Each row is a point on a landscape with many valleys, with its height.
A ball rolls from a point to the lowest of its 2 nearest points, and stops where none of them is lower. Distance is the straight distance between rows; heights are no part of it.
Lera: [ 38 -31  -9  -9   7  -9  24 -24  -8 -58  39  -2  39 -41 -11  -1  -4   7
  37 -44 -13 103   2   8 -19]  h=5.14
Sofod: [ 10 -34  -7  -3   8 -19   5 -31   1 -32  15 -23  18 -52 -25  18   1   3
  17 -57  -2  73   6  18  14]  h=4.74
Vok: [-32  12  84  19   4   7  34  48  51 -40 -15  33  -5  40 -56 -21  17 -64
 -27 -16  28  26 -39  -6 -28]  h=2.59
Mul: [ -6 -15  16  -7  -1 -11  57  32  49 -43  15 -13  20 -29  -1 -34 -12 -24
  10 -32  47  45 -58  14 -31]  h=3.35
luro: [ 61 -10 -26  -3 -33  -6  10 -15  -7  15   7  29  15 -44 -15  77 -45  51
   8 -34 -17 -30 -24  29   5]  h=2.97
Fedid: [ 40  24  15  -4  68  26   7  37 -10  28  40   0  30 -31  13  20  66  19
  28  28   2  12 -17   7   3]  h=1.70
muti: [ 15 -16  -5  -3 -12 -27  39  13  15 -20 -25 -52   1   5 -34 -17  -7 -74
 -20   6  -5  20  -1   4   5]  h=4.97
busi: [ 53   8 -32 -14   9   3  36 -18 -10 -55  22 -54  32  73 -19   6 -40  -8
  18  -6 -26  44  26   7  -3]  h=5.56
mipe: [ -2 -27 -14  35 -24  -3  34  12  21 -18 -15 -15   7  -5 -33 -28 -47 -19
  -3 -50   8   7 -27  -2 -14]  h=5.55
pusa: [-38 -11  -4 -15 -18  17 -80   6  -4  41 -50  -6 -21   0  -2 -29 -19  -8
 -13  69 -27 -58   1  17 -27]  h=3.17
melo: [  8 -12  15 -13  34  40  27  24   9 -37  32  40  36  73   0 -16  29 -27
 -25 -11  33  57  -5 -29  20]  h=7.20
ziboz: [-44 -41  17 -42 -45 -20  11 -18   7 -33  -7  -1  44  34 -30   4 -56 -11
  -1 -39   7  33   0 -23 -15]  h=2.11
Tir: [-35   7  33  56  16  34  -6  27   8  20 -25   5  -7   5 -28 -50  21 -34
 -31 -24  28  -2 -16  -2  -9]  h=4.62
melu: [ 51  24   6  -2   7  12 -28  -8  18  13 -15  29   9  -3 -29  15  68 -32
 -61 -23  20  13  34  24  58]  h=4.40
kotan: [-60  -4  58  58  51   8 -27   5  10  -1  -6   2 -36 -23 -20 -39  51 -38
 -14   1   7  -7   3 -10 -15]  h=4.19
roli: [ 59  29 -21 -67  -5   2  53 -14   0 -48   4 -56  43   6  44 -11  -1   0
  44  11 -41  41  45  18  -8]  h=3.12
vukub: [ 10  22  22  48  10  29 -27   3   8  56  33  50  -4 -92  -1  14  20  41
   2  32  11 -37 -28 -49  22]  h=3.99
Razen: [  0 -33  15 -14 -26   2 -23 -25   0 -51 -12 -14  23  38 -56   6   2 -53
 -28 -29   4  81   1  16  22]  h=5.27
bili: [-28 -42   5 -54 -29 -41  30 -18  -3 -19 -26 -25  34  14   7  12 -50  -7
  -1   1   5  21  22 -12 -13]  h=1.37
kov: [ 27  37 -26 -33  24 -17   8 -27 -12   0  28   3  20  66  30  34 -21  40
  20  -3   1 -43  75  22 -12]  h=3.05
zub: [ 48  52 -46  -7 -17   2  14 -49 -13 -59  33 -34  35  59  26  28  -9  23
  59  -8 -47   1  64  44 -28]  h=2.67
zap: [-24  41  26  21  21 -26 -25 -13 -36  26  56 -32 -30  44  -3 -38  -2   6
   7 -15   9 -35  58 -69   5]  h=4.64
migas: [ 64  35  -6 -32  -7  17  -8  -1  31 -20  27 -21  35  44 -22 -12   8 -20
 -37 -31  45  57   2  23  31]  h=5.83
Sino: [ 49  -3 -28 -61   4  -4  68  26  -9 -18  -4 -37  41  12  54 -19  -7  -4
  37  33 -24  11  14   9 -20]  h=2.81
Raf: [ 32   6   1  -5  47  15  13  41  -9  55  10 -11  21 -36  14   6  28   7
  10  54 -11 -11 -24 -20   5]  h=2.09
zenev: [-78 -16 -14 -42 -45 -63  -5 -48   6 -39 -42  26 -61  -6  46   6 -43  -1
 -11 -13  -3 -33  33 -18  -1]  h=6.16
kog: [ 19 -12 -59  33  -8   1  41   2  16   5  -6  17  26 -20   9   9 -22  26
   6   2   3 -38 -13   1  -9]  h=5.06
fases: [ 47 -16 -20 -44   3  -9 -13   6  -3  -1   7 -29  27  37   3  29 -66  18
  22 -21  -7  27  -4  39   9]  h=7.24
dag: [ 47  10  21  10  22   3  -1   0  39 -31 -14  37  19   2 -23   0  42 -47
 -55 -41  32  37  21  36  35]  h=4.02
boze: [ -6  22 -18 -46   1  -4  48 -35 -17 -43  17 -30  42 -26  56  18  56  47
  43 -20  -8  26  44  16 -12]  h=1.03
ruz: [-12   7  70  -6   3 -45  77  13  48 -62  -9  -7   9  -2 -51  11  21 -51
 -13   0  29  45 -22   4 -25]  h=3.96
Tinur: [ -27  -17   34   31  -36  -26 -103  -52  -72  -10   27    1  -71   18
   -5  -43   37   -9   35   24    8  -28   23  -61    6]  h=7.32
Giga: [ 16  31  41   3  29 -14 -28 -10 -22  39  69 -34  12   2  17 -44   3  15
  38   2  22 -27  53 -61  11]  h=4.85
Nos: [ 35  -6 -19 -20 -24  -4  26   9   3 -54  42  -2  37   9   8 -37 -69  11
  59 -71 -29  21  10   6 -47]  h=6.30
Zelif: [-45 -24  10  40   3  26 -58 -16 -30  10 -20 -14 -51 -21 -27 -54  55 -33
  -3  75 -27 -30   6 -10 -30]  h=2.39
sise: [-42  -6   0  -9  11  20 -52  -9  -5  51  -8  37 -12 -61  31  22   3  32
   1  46 -32 -40  -3 -48  30]  h=2.27
Sor: [  3  15  27 -27  20 -21 -30   6 -12  54  29 -18  21  -2  19 -27   4   3
   6  31   9 -29  46 -49  15]  h=5.05
muf: [ 14 -30 -34 -27 -25   0  29  22  42  -6 -16  14  34 -38  31 -20 -35 -13
  -1  28  15  14 -38  -7   9]  h=4.00
ros: [100 -18 -15   5 -38  17  10  28   6 -14  46  23  -1  -4  -2 -16 -18  19
  13 -55  26  65 -52  38  16]  h=6.98
mulid: [ 28  20 -47  13  11   0  31 -20 -17 -20  29  20 -14 -52  23  53  72  44
  29 -38 -22 -28  -2  26  16]  h=1.85
Bod: [-19 -23  44  38  18  28 -83 -29 -28  35  17  18 -35 -57  11 -13  31   4
  49  23 -18 -18   0 -53  44]  h=3.15
Mik: [-52  30 105   8   1 -21  17  13  39 -21   1  42   5  18 -63 -15  55 -52
 -29   4  31   2   3 -33 -36]  h=1.91
sope: [ 18  15 -56  41  13 -24  35  -3  -6  15 -10 -24 -52  16  16  10 -32  14
   9 -21 -28 -73  16  21  -2]  h=4.51
vuzo: [ 43  -9 -47  -8 -23 -30  18 -37 -12 -10  10  16 -19 -64  11  66  -1  52
  24 -38 -42 -24  -5  24  19]  h=2.42
Demir: [-94 -26 -17  41   1   3  -3 -14  -1  -2 -22  -2 -14   9  -6 -10 -13   5
  -9  11  -8 -35  -7 -30 -14]  h=5.51
Fesu: [-29 -27 -41 -20   8 -15  37 -28  -1  -7  -6   4  15 -54  48  35  -2  54
  32 -11 -14 -16  -2   2   1]  h=1.22
Runu: [-34   0   3 -46  22 -17   8 -10 -10  28   5  -6  15  -7  42 -17  10   8
  -4  17  -3 -22  51 -47  11]  h=5.26
bivi: [-10  37 -12 -33  44 -14 -27 -12 -18  30  20 -42 -32   6  22  11  37  13
  -7  -4 -24 -11  32 -10  47]  h=1.69
tibem: [-16  -5  44   9   3  20 -23  -1  34 -35 -34  51  13  -2 -34 -23  46 -57
 -55 -57  28  19  17  23  13]  h=3.42
raleb: [ -9 -27 -17 -24 -11   4 -10  23  18  27 -35  -6  21 -26  11  -6  -4 -24
 -18  38   6   4 -30   1  12]  h=4.54
nug: [ 67  -5 -22 -19 -18  45  22  57   9  24  28  57  20  11  27   5  -6  28
 -12  13  24  -2 -65   5  20]  h=7.67
vigop: [ 59 -19 -29 -16 -19 -50  31 -26 -19   1   6   4  21  -5  20  59 -51  43
  47  10  -6 -17  30  48 -35]  h=6.83
sifiv: [-41  -3   1  -1 -43  -8 -29 -11   5   1 -36  -2 -21   3 -24 -44  28 -48
 -45  11  -7 -45  25 -13 -15]  h=2.65
rigo: [ -1  10  62  11  48   9  14  13  19 -37  19  42  28  46 -29 -12  45 -51
 -39  11  30  43  24 -30   0]  h=7.45
fizi: [ 37  41 -25  -3  -1  26  13 -38  15 -54  30 -27  22  33 -22 -20 -37   8
  13 -94 -28  19  42  12   8]  h=4.26
tivar: [ 20   2  33  63  68  27   2  36  14   3 -17  33   0  -3  -9  -2  34 -15
 -29 -18  28  29 -28  39   8]  h=3.25
kef: [ 49  36 -23  24  13  45  44  34  -8 -33  55  11  55  74  11 -22  38   8
  22 -21  23  20   0  10 -27]  h=8.10
vip: [  3  58   0   6   9  33  56 -37  30 -82  40  -9  23  30 -35 -10  17  -2
  24 -86 -21  15  32  -3 -10]  h=4.57
rolo: [-22  12 -19  33  33  15  13   6  30  30  14  33   3 -90  24   7  35  36
   4  16  14 -32 -30 -17   8]  h=4.39
Zuviz: [-38   9 -23  -6 -10 -34 -76 -14 -44  25 -14  14 -73  10  21  32  26  22
 -20   0 -11 -40   0 -10  31]  h=2.30
pupit: [-14 -23  49  16  22  53 -96   7 -36  58  -8   6 -15 -37 -13  -2  36  -6
  19  44 -36 -10 -16 -30  30]  h=3.60
ges: [ 22  14  13  26  49  -1  14  30  29  19 -19  -7 -27 -33  -2 -34  48 -67
 -27  16  -3 -11  18   1  18]  h=2.31
viv: [ 24  33  28 -24  15  38 -39  12  19 -10   9  -6  21  63 -22 -24  27 -38
 -56 -19  48  65   2  18  32]  h=5.57
Pibat: [-62  -1 -13  46   5  -2  28  16  36  14  -4 -22  13 -47   4 -27  -4   2
 -14  54  39 -10 -31 -25 -31]  h=7.33
sero: [ 48   2 -30   1  21  48  18  -3  -9 -42  23 -33  23 103 -13  -2 -35  -8
   2 -25 -10  65  -3   6  24]  h=5.76
suz: [  4   2 -46  23  -5 -25  62  -9  -2 -24  13 -21   1  12  12  -1 -23  15
  30 -32 -18 -47  20   7 -28]  h=4.84
raba: [ 33  -8 -25 -38  12 -27  23   2 -12  11   1 -33  30  23  20  38 -43  27
  32  13  -6  -8  14  37 -17]  h=7.03
Pubo: [ 29  18   7 -40  44  29 -20  19 -30  50  30  32  35  45  19  58 -26  62
  28  17 -12 -41  13  10 -10]  h=3.44
nadad: [-26   6 -12  24  38 -11  53  -3 -16 -10  34 -24  35  11   6  11  51  23
  13  -4  27   5   7 -13 -22]  h=2.46
Fekav: [ -5  28 -20 -38  34 -10  23 -17  -1  -2  23 -28   7 -34  31  15  51  25
  13 -26  -4  -1  24  14  20]  h=1.38
moko: [ 90 -30 -25 -12 -12 -34  16   4 -15   9   5   8   6 -19   1  56 -87  27
  49  25 -28   6  -5  44 -38]  h=6.60
loke: [-39  44  -1 -32   0 -17  67 -27 -18 -44  43 -48  44  43  13  13  19  42
  34 -16   5   0  33 -11 -45]  h=1.75
gelo: [ 33  -5 -34  53 -13  30  16  32   6  39 -50   7  -9  28  -4 -13 -72   4
 -18   6  -5 -30 -30  19   5]  h=6.43
zepe: [-44  -7  19  26  38   1   4  25  11  32   3 -28   7 -42   6 -31  25 -18
  -1  50  22   0 -23 -29 -19]  h=7.57
Fipo: [-99 -30  18 -11 -12   8 -12  -6  -2  -2 -40 -23   5 -23   0 -39  19 -25
 -11  74 -12  -7  -7 -31 -38]  h=8.00
gik: [  5  -4  31 -17   5  60 -78  36 -20  64 -34   4 -15 -31 -20  -9  22 -19
 -20  45 -46 -26 -32  -2  22]  h=3.98
Punin: [ -3   3   9  63  63  17  41  15  -1  -3  22   7  19  11 -19  -1  51  -1
   1 -16  26  12   1  -1 -11]  h=2.77
gaka: [-46  25   5  13  19 -14 -17  -2 -17  29  25 -30 -10  37  -4 -19   3  13
 -14 -29  14 -36  25 -30   0]  h=4.44
Bekil: [ 37  33  -1 -43  42  -6 -17 -13 -27  41  36  31  11  43  41  34  -8  45
  27  26 -11 -54  76  -7   7]  h=3.22
pugo: [ 95 -10 -23  16 -47  -5  15  20  13 -22  47  27  14 -22 -11 -48 -46   5
  13 -70   7  53 -19  12 -19]  h=6.57
zul: [ 57   0 -16   0 -19  10  20  -2 -12 -79  70 -17  44   4  10 -14   3   7
  64 -30 -19 101  -7  26 -37]  h=5.52
zotas: [-13  -9 -32 -11  -4 -57  64 -32 -16 -34  -3 -47 -40 -15  34  14 -39  19
  36 -17 -29 -23  30   5 -22]  h=5.22
zosem: [-70  16  52 -15 -43 -20  -7 -16  14 -25 -13   7 -36   1 -54 -42  66 -57
 -38   7   2 -32  16 -22 -31]  h=2.02
mobon: [ 16  19 -34  -3  14   1   3 -30  -2 -17  10 -27  15  34 -13  15 -14  14
  -3 -62 -17   3  35  12  32]  h=3.97
det: [-25  33  17   3 -14  -9 -96  -5 -13  57  -9  35 -96 -27  23  19 -37  21
   0  60 -22 -84   0 -14   6]  h=6.42
bega: [-10 -18   8 -87  -6 -21 -19   3  -2  45 -43 -31  18 -21  33  40 -38  16
   4  35  -6  -4   2  29  13]  h=5.31
gub: [ 17 -21  -8  48  29  24   6  10  10  14 -21  25  12 -30 -18  33  36   2
 -16 -13  20  19 -38  24  22]  h=3.72
Febeg: [ 36   3  -5 -21  10  39   0  19 -20  39   5  47  26  20   8  77 -56  68
  16 -11  -3 -43 -33  31  -7]  h=3.70
keb: [-19  -8   2 -28 -13   5  55   7  23 -47  19  -5  34  29  -4 -26 -75   7
  40 -70 -15  -1  -2 -19 -36]  h=5.92
zono: [-56 -27  29 -14 -44  25 -23  -9  29 -41 -34  38  18  -1 -44 -35  25 -48
 -33 -44  22  13 -15   8 -16]  h=2.55
bip: [-77 -17  55  15   9  13 -12  12   5   1 -14 -16   5 -15 -24 -49  32 -49
  -7  65  10   4 -16 -44 -46]  h=7.87
kibin: [ 14   1  -5  10  -1  66 -11  38 -12  55 -12  56  24   5   5  34 -45  62
 -16   2   5 -27 -62  -6  10]  h=4.01
benok: [ 44  -4  31  33  16  70 -13  49 -16  43 -12  74  -8  20   5 -14  29  -3
 -34   6  33  44 -53   7  45]  h=6.65
pini: [-42 -29 -34  -6  15   6   0 -12   4  26 -23  23  19 -37  38  28 -15  41
   4  29 -13 -23  -5 -15  18]  h=1.77
sida: [ 51  -1 -27 -21 -27 -19  33 -11 -19 -55  35 -19  41   9  20  -7 -43  13
  70 -24 -48  33  35  24 -52]  h=6.05
Tafo: [ 12 -33   9  21  34  50  -6  34  -4   8   1  55  22  36   5 -19  29 -18
 -23   3  20  42 -16 -23  30]  h=6.94
kelo: [ 44  11   9  18 -16  55 -15  40 -23  53 -27  36   5  36 -16  -4   7   4
 -35 -23  22  22 -39  18  44]  h=6.44
seve: [ 20 -56 -36  12 -46 -37 -30 -36  -7  12 -45  -3 -21 -35 -20  46 -45  -8
  -6  10 -40  -7   4  25  19]  h=6.62
Mera: [  2  13 -40  57  -6  42   6  -7   4  39 -26  49 -33 -44  -1  35   1  44
 -22  -9 -26 -54 -24  -7  40]  h=4.53
Rim: [ 15 -21  -8   5 -47  41 -48  40  22  23 -43  26  -1 -23 -15  -9  18 -21
 -43  65  19  12 -75  33   5]  h=4.71
Fitod: [ 32 -30 -26 -14  -7 -60  41 -33 -22 -15  -5 -52 -29 -60  18  17 -47  20
  42   0 -53  24  39  14 -17]  h=5.61
tiri: [-77 -19  13 -12 -21   4 -28 -13  18 -11 -25 -14   3 -14 -24 -24   9 -20
 -24 -61  11  -7 -11  12  -2]  h=3.48
Bagin: [ 41 -47 -26 -52 -21   4  49  24  20 -31  19  13  33 -37  55 -18 -13   4
  37   5  12  61 -43   7  -4]  h=3.06
vuvo: [-21  29  13  70 -14  20 -61  -4   0  50  14  25 -51 -80  -2   1  14  35
  -5  47   2 -44 -27 -41  22]  h=3.62
kop: [ 97 -37 -38  -7 -13 -14  18  18 -18  -2  10 -13   9 -26  -6  33 -48  14
  36  20 -40  35 -42  26  -4]  h=6.26
Vovop: [  0  53  70  -2  40 -36  93  -4  48 -80  15  -2  12  -7 -25  12  47 -21
   1 -11  16  26  17  11 -39]  h=3.46
vufip: [  1  -1 -44  38 -30   3   2  20  31  32 -35 -17  -4 -41 -10  25 -58  25
 -16  58   2 -30 -50  24  -2]  h=6.79
Vege: [-59 -37  36 -27 -51   0  17   5  28 -36 -15  31  42  25 -42 -13   3 -38
 -23 -19  34  29 -28 -29 -17]  h=1.51
Pinal: [ 45 -52   1 -62 -18  -3 -54  15  -5  -1  11   4   1  43   8  10 -97   6
  12 -25  -7  60 -15  34  20]  h=7.58
Guna: [ 17  48 -40  33  37  36  15  -9 -24 -14  47   1   2   9  23  23  74  43
  38 -42 -33 -22  22  21  11]  h=2.19
Fir: [ 14  -7  17  14 -17  27 -69  34 -38  79 -31  10   1  52 -18   1 -28  13
 -22  55   5 -29 -22   6  -9]  h=4.41
Fivig: [-26 -28  36   6 -17   9  14  41  57 -36 -13  11  -7 -10 -10 -44  -7 -58
 -26 -12  55  41 -68  19 -18]  h=4.38
fom: [-41 -23  20  20  38  18 -41 -15 -11  38   4  31  -9 -73  32  -2  39  11
  24  52 -14  -4   5 -58  30]  h=2.69
vunik: [ 72 -23 -15 -22 -30  36   5  44  -1  11  24  31   7  16  14   7 -32  27
   4 -33  16  31 -75  28  33]  h=7.37
leda: [-17   2 -34  26 -10 -24  -8  -2   5  28 -40 -26 -61   5   0 -12 -25 -23
 -25  14 -23 -68   9   6   9]  h=4.18
refit: [-42  11   0 -31  28 -45 -37 -14 -26  39 -13  34 -83  -4  73  33 -31  33
  21  67   5 -47  30 -24  -1]  h=6.78
Nisu: [-30 -18 -26 -20 -20 -62  37 -34 -23   2 -34 -48 -42 -36  40  28  10  20
 -10  29   5  -7  15  -5  11]  h=7.44
Pinag: [-18  30  14 -31 -20 -11  80 -34  -5 -74  37 -62  45  12  -3  12  10  27
  50 -29  -6  49  21   5 -50]  h=1.45
Gotir: [ 68   4 -28 -15  19  49  22  46  -2  -5  40  42  35  53  31 -18  25  14
   9  -9  17  20 -19  -3  17]  h=7.92
Bido: [ -6  35 -34  65  12  30  -5  -4 -18  45  -7  49 -71 -32  17  31 -21  62
  -8  14 -37 -78 -24 -26  28]  h=4.72
Girov: [-52 -25  61  71  35  23 -68 -22 -21   5  10  10 -42 -39  -5 -39  41 -20
  30  11   0  -3   8 -40   8]  h=3.66
Zake: [-32 -19  13 -73 -17 -14 -31  11   5  43 -40 -18  24 -21  29  -8   3 -10
 -21  49   5  -7   4   0   1]  h=4.94
dile: [ -1  18  -4  52  22  63  -5  26 -16  61 -20  35   0 -24   1   3 -14  49
  -8 -11 -12 -30 -40 -10  21]  h=4.27
Teso: [ -3   9  46   1  19  32 -62  18  -2   8   0  15  24  33 -31 -25  62 -35
 -45  -4  39  40  11   9  11]  h=5.30
mufo: [-12 -10  -1  -4 -20  18 -60  17   4  52 -66 -16 -35  23 -10  -6 -63 -10
 -11  36 -14 -53 -14  55 -19]  h=3.49
bude: [-29  34  42   7   2   4  51   7  35 -38  15 -18  14  38 -65 -11   8 -29
 -13 -58  19  21  -8  -7  -7]  h=5.19
fozin: [ 53 -18 -32  36   4  31  30  30 -17  16 -26  11  -7  67   7  -5 -92  23
  24 -23 -13  -4 -30  38  -3]  h=6.22
noto: [-58  14  14 -18   8  13  55   5  17 -31  16 -17  23  42 -30 -13 -26  -1
  15 -64  -7  -7  -3 -31 -11]  h=5.54
sive: [ 60  -3 -25  26   1  38  31  15 -25 -20   0 -15   7  98 -12 -19 -69   3
  13 -56 -12  40  -3  21  10]  h=5.97
mem: [-15   2  39 -16 -38 -44  76   1  31 -38 -20 -43   0  -4 -58  -1   4 -64
 -13  -2   7  33  -9  -8 -19]  h=4.45
Roto: [-54   5  -6 -17 -31 -54 -52 -24 -21  14 -15  38 -57  17  33 -19   3  -6
 -30  29   6 -61  45 -41  -5]  h=6.77
Fop: [ -3 -26 -52   9 -44 -63 -16 -43 -17   3 -41   9 -67 -24  12  67 -17   8
 -13  25 -21 -36   5  16  30]  h=6.97
Rutu: [ 29  53  -2 -39  62  34   7  -2  -1   4  33 -26  27 -23  24  25  69  27
  27   1 -30   8  12  24  25]  h=1.34
fesev: [-17  44  67  -2  59 -46  53  -3  39 -43  10 -16 -13 -28  -5  -4  61 -36
 -31   0  29  13  37   7 -19]  h=3.08
Kesuz: [  0 -27 -20  10   0  -6   2 -11   7  -1 -18 -15   7 -44 -12  28   6   4
   2 -36   2  17 -19  26  25]  h=4.23
Teko: [ 42   6 -40  41 -15  28  12  32  27  35 -45  11 -15  -9   1  21 -89  13
 -14  53 -22 -41 -42  24   8]  h=6.61
dured: [  9 -15  25  26 -10  15 -69  20 -45  63   2 -15  16  56 -30 -30   6 -17
 -16  55  18  -6   5 -27 -13]  h=4.63
gokov: [-18 -15 -12  14 -10   0 -28  11  -9  29 -48 -45 -22  37 -20 -16 -29 -25
 -23  -2 -17 -37  -2  26  -5]  h=3.85
vedir: [  3  -6  57  31   4  13 -63  20 -13  40   9  -1  13   1 -29 -49  39 -37
  -9  33  38  10   4 -28  -7]  h=4.93
kore: [-41   0 -37  75  37  19  -3  -6  -9  34   8  21 -33 -24  29  -1 -13  50
  20  20 -19 -52  -8 -50   8]  h=4.95
rore: [ 74  -2 -38   8 -11  17  17   1 -13   6  11  14  31   3 -17  42  -6  35
   9 -39  -8  -1 -14  32  16]  h=3.43
bemet: [-19   7  -9  44 -30  -9 -87 -28 -63  32  -5  33 -76  25 -14  -5  54  14
 -27   1  -5 -40  10 -23  21]  h=2.66
kodo: [  6 -39  -4 -65 -13 -16  37 -11   2 -21 -10 -22  45 -22  30   0 -28   8
  18  -7   2  55   5  -2   2]  h=2.07
lamot: [-34 -12  -4  44 -27  27  -6  26  24  15 -34   2  11   4 -23 -36 -14 -21
 -31  -6  34   0 -43   5 -13]  h=4.98
Vita: [-67 -21 -18  11 -17  24 -70 -19 -14   3 -36 -10 -40 -11  -4 -50   4   4
  -6  94 -43 -50   1   3 -42]  h=2.83
mif: [ 76 -33 -30   8 -23   6  12  28   4  16 -20  -2   2 -23 -22  31 -20 -17
  -8  15  -9  21 -58  27  31]  h=5.78
nin: [ 38 -25  -3  25 -39  -8  30  14  23 -30  20   8   4 -19 -39 -47 -65 -20
   0 -76  11  49 -25  -8 -20]  h=6.09
delo: [-84 -14  -8  71  31  15 -14 -18 -21  10   6  11 -35  -9   3 -18  25  10
   1  -7  -6 -24  -2 -55   5]  h=5.21
Nov: [-39   8  83  23  40 -35 -18 -35 -11 -41  12  32 -26   5 -22   3  92 -54
 -30  30   1  19  60 -31  -1]  h=7.88
Tenag: [ 27   9  31  -6   6 -18  50  17  35 -61  44 -39  19   0 -24 -18   1 -19
  11 -41  51  71 -39  35 -29]  h=2.47
suk: [ 16  -4   5 -24 -29  50 -55  49  15  55 -41  11  -4 -35 -11   5 -10 -18
 -37  65 -18 -24 -68  17  16]  h=4.34
taniv: [-46  11  14 -31  23  -7 -60  18  -3  75  -6 -20 -22 -26  27   3 -26  29
   2  22  -7 -58 -10   1  -1]  h=5.94
tulom: [ -6  18   4   5   6 -30 -59 -16 -14  50  11  50 -74 -28  48  28 -41  30
  20  83  -9 -71  26 -45  13]  h=6.63
sikad: [-38  26 -19 -48  16 -35 -56 -23 -33  14   5 -20 -53   4  31  44  28  35
  -7 -20 -10 -13  11   7  50]  h=1.96
gofo: [-26   5  97  18  42   3 -29  -8  13 -48  -1  67  18  32 -33  -9  64 -56
 -43   9  14  30  47 -23  -9]  h=7.65
tidil: [-49   3   2 -60 -18 -56  56 -33   7 -30 -21   1 -35   9  43   4 -38   7
   1 -17 -10 -35  62 -33  -3]  h=5.70
topeg: [ 20  28  -3 -25  16  14 -30 -39  14  -6   9  -4  32  26 -23  21  50 -16
 -50 -17  18  35  50  -1  51]  h=4.65
Raka: [ 42 -41 -12  28 -32  20  -4  35  27   4 -36  20  -9 -29 -21   0  -6 -35
 -26  20  27  39 -75  38  22]  h=5.25
Lobu: [  1  11 -43  37  15  39  27  23  22  24  10  37  33 -56  24  11   5  55
  16  24   9 -30 -49  -9  -9]  h=4.70
ligo: [-26 -49  -4 -23 -69 -26 -19   2  21 -10 -38 -20  19   9 -20 -23 -56 -35
 -18  19  17   7 -27  15 -31]  h=8.47
Deme: [-18   9  18 -24   2   0   4 -34  15 -45   1 -18  36  43 -40  15  31 -34
 -35 -23  20  59  28  -3  23]  h=4.89
rula: [-24  26   6 -15   5 -29 -63   9  -8  69 -14  -7 -87  -5  18  33 -38  17
  -3  41  -3 -86  -3  19  -3]  h=6.23
tup: [ 59  57 -45 -27  -3  -6  -6 -50  -8 -27  36 -15  22  57  21  57  -9  51
  35 -15 -24 -21  64  56  -2]  h=2.86
lonu: [ 15  13  25 -18 -11 -22  60 -13  13 -72  53 -47  44  15 -36   9   0   3
  31 -25  30  91 -19  12 -44]  h=1.92
tozi: [ -5  13 -29  -2   1   4  39   4 -17 -23  40  -4  69  28  28   6  20  42
  43 -23  12 -12  13  11 -41]  h=2.10
zez: [ 73  11  -6  -4 -26  27 -14  19   9   9  -9   5  12  26 -23  -8  -5 -16
 -37 -54  27  43 -15  35  45]  h=6.14
mubaz: [-14  -7 -29 -47 -10 -17  34 -40 -17 -34  10   0  29 -33  62  24   8  61
  58 -47 -19  -9  35  18 -14]  h=0.61
siguk: [ 28   4 -14 -40  38  -4  49  30 -15  30  -5 -39  24 -21  46  -9  23   7
  21  64 -23  -4  12 -13  -2]  h=2.44
kubu: [ 34  15 -28  21  14  28   0  -2 -24  29  -5   6  17  38 -19  30   1  33
 -13 -46 -12  -6  10  19  35]  h=3.71
lafuf: [ -6  10   8  54   8   6 -24   8  23  26 -20   4 -50 -56  -3 -60  36 -59
 -23  50 -16 -40  20 -34  10]  h=1.76
bezaz: [ 31 -57 -21 -18 -28 -60  -1 -29  -9   7 -24 -18  -4 -59   1  21 -66   0
  14  13 -37  40  19   7  -9]  h=6.08
biku: [ 26  58 -46  21   9  28  29 -36 -10 -57  45 -20  35  41  16  18  60  19
  40 -23 -31   1  48  23 -12]  h=2.43
gotab: [-81   4   5 -13 -14 -14 -53  -8  -4  21  -7 -30 -24   9  -4 -21  18   4
 -26 -43  16 -34   3   4  -2]  h=4.08
zedi: [-40  60  47  -6  20  -3  71 -24  54 -70  22 -12 -14  16 -57  11  24 -17
  16 -70 -10  17  14  -9  -1]  h=4.88
fifel: [  1  31  37   0  63 -22  33  10  27  -4   6 -11 -10 -42  12 -27  64 -49
 -19  11  10   1  39  -7   5]  h=2.71
vulev: [ 22  16 -19 -13  18  -6  60  -2   2 -32   6 -49  19  49 -23  -7  -2 -40
  -8   3 -16  16  27 -13   7]  h=5.33
lud: [ 16 -60   4   4 -29   4   5   2  12 -43  -9  26  22  18 -32  -4  -7 -45
 -23 -33  25  72 -21   1  17]  h=5.79
fatis: [-28   7 -13 -69  11 -35  23 -29  -3   0  -9  12  -7   4  64   6 -15  21
   0  -3  -8 -36  68 -24   8]  h=5.45
megud: [ -9  -6  66  25  21  -2  47  55  53 -42  12  43  -6  24  -7 -36  10 -51
 -36   4  58  30 -54  -1 -30]  h=3.32
gori: [-24  14  15  78  -2  18 -58  -6 -22  61   3  18 -56 -46 -13  -4  43  21
 -17   4  12 -33 -22 -13  21]  h=3.31
zumo: [ 29   3  -4  -9   2  15 -35  46 -13  61 -26 -26   2  50 -13   0 -24  -9
 -25  17   2 -20 -22  21  13]  h=4.20
liga: [-37   9  12 -71  29 -28 -26  -2  -4  56 -11 -10 -21 -16  48  46 -29  42
  15  22   1 -48  12  24   4]  h=5.65
Lili: [-18  15  17  78  -6 -18 -79 -17 -64  36  23   0 -87   1 -10 -13  48  12
   1  -4  18 -19  -1 -42  21]  h=2.96
lop: [ 12 -57   6 -49 -44 -32 -41   9   1  -8 -15 -25  13  27  -6 -13 -84 -29
   1  -6   1  49 -14  22  -8]  h=8.01
kini: [-57  12  75 -22 -38 -19  32  -5  42 -38 -29  28  -1   5 -63 -12  50 -66
 -21   2   5   3   5 -21 -25]  h=1.29
kisa: [-58  -6  18   6 -35 -41 -69 -39 -61   4   6   5 -67  38   1 -38  20 -14
  -7  47  -6 -47  35 -57 -27]  h=7.04
rep: [-49 -13 -40  41 -32 -23  21   2  35   9 -23 -34   9 -37  -5  -1 -41  11
 -18  41  25 -22 -36   8 -20]  h=7.06
vuda: [-55   7 -13 -38 -31 -71 -15 -33   0 -16 -38  34 -85  24  48   7 -34 -21
 -19  25  21 -54  52 -12 -13]  h=6.51
beka: [-19  -5 -51   0 -35 -66  -5 -27 -24  -4 -36  -8 -76 -19  23  26  36 -17
 -28  29  -4 -24   5 -10  26]  h=7.22
demid: [-71 -30   7 -15 -23 -34  32 -19  -2  -4 -43 -43  -3 -29   9   0  14 -18
 -18  44   9   7   3 -16 -17]  h=7.71
dal: [ 63  25 -26  -5 -45  -5 -12  -8 -29 -54  57 -37  52   0  29   5 -13  19
  80  -9 -52  79  17  41 -59]  h=5.80

Where does a ball stop that starts at each point below?
kore: mulid
Razen: Vege
fases: mubaz
benok: lafuf
det: bili
zepe: lafuf
vuvo: mubaz
Gotir: mubaz
Tinur: mubaz
Sofod: Pinag
Fipo: lafuf
refit: bili
suz: lafuf
kisa: Vege
keb: mulid

Two balls start at each pair of points below. Name the first point that both come to, or write none.
lop and muti: none
tulom and vukub: none
sida and Nos: none
Fir and suk: none
gofo and bip: lafuf

Call two points neighbours if one is among the 2 nearest of the other. Go from one point of each pair to the other, from neighbour to neighbour, staying as low as possible. Name the highest point that can't be avoided.
bili and Vege: ziboz
kini and Pinag: Fivig
mubaz and Rutu: Fekav
Rutu and lafuf: kog
